Points, in no order, along strands that fork and pass close to each other.
Points whose rows are less than 29.2 apart are linked; no others are. Some points are linked to none.
(274): [-25.4 -13.0  28.0  -3.5  19.2   9.5 -13.2  14.6  18.9  -7.6]
(295): [ -2.2   3.6  12.9  -4.4 -15.3  17.3 -12.0   6.4  16.6  15.4]
(372): [ 16.2  21.9  -6.2  16.3 -23.8   8.7 -17.7 -12.3  -8.8  26.0]
(324): [-12.7  -3.9   6.5  45.7  36.2 -10.7  10.8   0.8   0.3  -3.8]
(30): [ 22.1  24.8  -7.9  -3.1 -20.4  10.4 -22.9 -15.7  -7.9  27.7]
(306): [ -5.8  12.4  22.0  23.1  10.2  10.7 -12.2   2.1   4.9  17.3]
(442): [-29.6 -36.0   3.4   5.5  29.2 -11.9   6.3  12.4  24.2 -39.6]
(399): [ 42.4  18.9 -23.9 -42.2 -27.4  -0.5  -7.3 -16.6   4.0  12.1]
(479): [-37.7 -37.0   6.2   2.1  30.0 -20.8  -7.5   2.2   5.1 -63.2]
(236): [ -2.9  11.2  16.7   8.6  -0.4  15.3 -14.8   2.3   7.3  20.3]
(341): [ 41.2  21.1 -23.4 -29.8 -32.2   1.8 -24.0 -22.7   0.2  15.6]
(397): [ 30.5  23.1 -16.2 -16.1 -26.5   7.7 -26.1 -20.0  -5.3  23.3]
(350): [-11.4  -7.2  -5.5  -0.2   3.6  -9.0  28.5   4.4 -11.5   6.5]
(408): [ 24.7   2.1 -20.2 -27.9 -36.0   1.6  29.8   9.2   4.2   0.5]
(576): [-32.4 -39.4   6.4   2.1  32.8 -13.8  -4.6  10.0  19.8 -52.5]
(560): [ 12.6   1.7  -4.5 -14.1 -36.2  11.0   3.5   5.2  13.2  10.0]
(445): [-17.1  -8.1  21.7  -3.1   5.4  10.8  -5.5  14.2  19.4   2.1]
(548): [-14.1  10.1  24.7  12.7  30.5   3.6  -3.5   3.1 -17.7   5.5]
(245): [-23.9  -3.1  24.8   9.2  32.2  -2.3  -5.4   6.2 -11.7  -8.7]
(84): [ 14.7  -7.9 -16.0 -10.7 -38.6   1.3  31.4  14.3  10.5  -1.2]
(549): [-25.4 -21.1  12.7  15.1  29.2  -3.6  -1.5  11.0  19.4 -16.5]
(248): [ -1.1  -6.5  -8.5 -17.0  -8.0  -4.3  32.2   9.0  -7.2   2.2]
(390): [ 10.0  23.0   5.2  37.9  -4.5   5.4  -7.7  -8.1 -12.8  23.7]
(231): [  6.3   3.3 -12.4 -14.3 -14.4   1.2  20.6   1.6  -6.3  13.1]
(53): [ 13.9   7.6 -20.8  -5.2 -27.4  -1.4  14.3  -5.5  -6.4  18.9]
(472): [ 32.2   9.6 -22.7 -35.7 -30.8   2.0  18.4  -2.2   0.6   5.8]
(37): [-37.1 -30.2   8.3  12.8  41.0 -22.4 -14.5  -3.3  -3.6 -59.1]
(189): [ 32.4   2.2 -23.9 -13.8 -54.9   4.4  -8.8  -3.1   4.3   5.7]
(545): [ 45.6  15.7 -28.9 -40.2 -31.3  -3.7   4.4 -13.8   3.4   5.9]
(100): [-34.3 -33.1  10.6  -9.2  17.1 -17.8  11.6  12.4  -3.0 -47.2]
(345): [-23.9 -10.5  19.1  17.4  30.1  -1.4  -3.3   7.5   4.6  -8.3]
(7): [ -9.9   1.0  -0.8   8.6  11.5  -7.3  21.8   0.2 -16.6  11.0]
(412): [ 28.0   4.1 -29.4  -1.8 -53.9   0.2 -17.2 -11.6  -6.5  11.9]
(327): [ 10.5  16.9  -2.8  30.6 -18.2   6.3 -12.8 -10.1  -8.2  24.4]
(360): [-4.2 11.0  9.9 35.6 18.5 -1.1  7.2 -1.2 -9.3 12.3]
(555): [-13.0   2.7   5.8  25.1  22.1  -6.2  15.9   1.8 -14.6   8.4]
(21): [ 11.3   8.5  -9.6 -29.5  -7.8   3.4  14.1  -3.6  -9.3  14.5]
(448): [-25.6 -17.1  13.7  30.4  55.9 -13.1 -16.0   0.3   2.6 -39.5]
(415): [ 14.3  18.2  -7.2 -30.4  -0.8   5.5   2.9  -9.0 -13.5  19.5]
(41): [-10.6  13.6  29.0  15.3  26.0  10.5 -12.0   3.4  -8.3   9.4]
(113): [ 26.3  23.7 -13.2 -37.2  -0.6   2.9  -4.7 -16.5 -10.2  21.9]
(101): [  4.3   1.1  -5.0 -46.9   2.3  -2.1  23.7   5.9 -19.6  -4.0]
(320): [-28.6 -29.0   7.4   9.2  26.7  -9.3   7.5  12.2  16.8 -24.5]
(418): [  6.3  20.5   9.7  38.0  13.0   1.6   3.6  -5.3 -17.3  19.9]
(494): [ 13.3   5.2 -20.9   8.2 -34.6   1.0   2.3  -8.7  -6.1  19.3]
(331): [  8.0   5.7   2.8 -16.6 -26.8  17.5  -6.6   6.0  13.4  15.1]
(385): [-18.9 -13.7  13.7  38.9  53.9 -11.4  -6.3   1.6   3.3 -26.7]
(462): [-32.3 -23.8   8.8  24.3  51.0 -18.9 -21.6  -5.7  -2.7 -58.1]
(591): [-9.7 -4.0 15.4 -9.7 -6.4 13.8 -1.2 13.1 16.9  7.5]
(194): [ 22.8   0.3 -15.5 -10.4 -50.9   7.5   0.1   1.6  10.6   8.0]

A fork is a point with three links, a tip a point with one. Leave the first point through the second and follow the links. Name the first fork or tip that comes.
(41); (306): (295)
(30); (397): (84)
(113); (415): (231)
(331); (560): (412)
(479); (37): (385)

Name the points in between on the shortest way along the links from the first point to the second, in order.
(7); (418): (555) > (360)
(53); (415): (231) > (21)
(41); (345): (548) > (245)
(350); (113): (248) > (231) > (21) > (415)
(479); (549): (576) > (442) > (320)
(397); (408): (341) > (399) > (545) > (472)
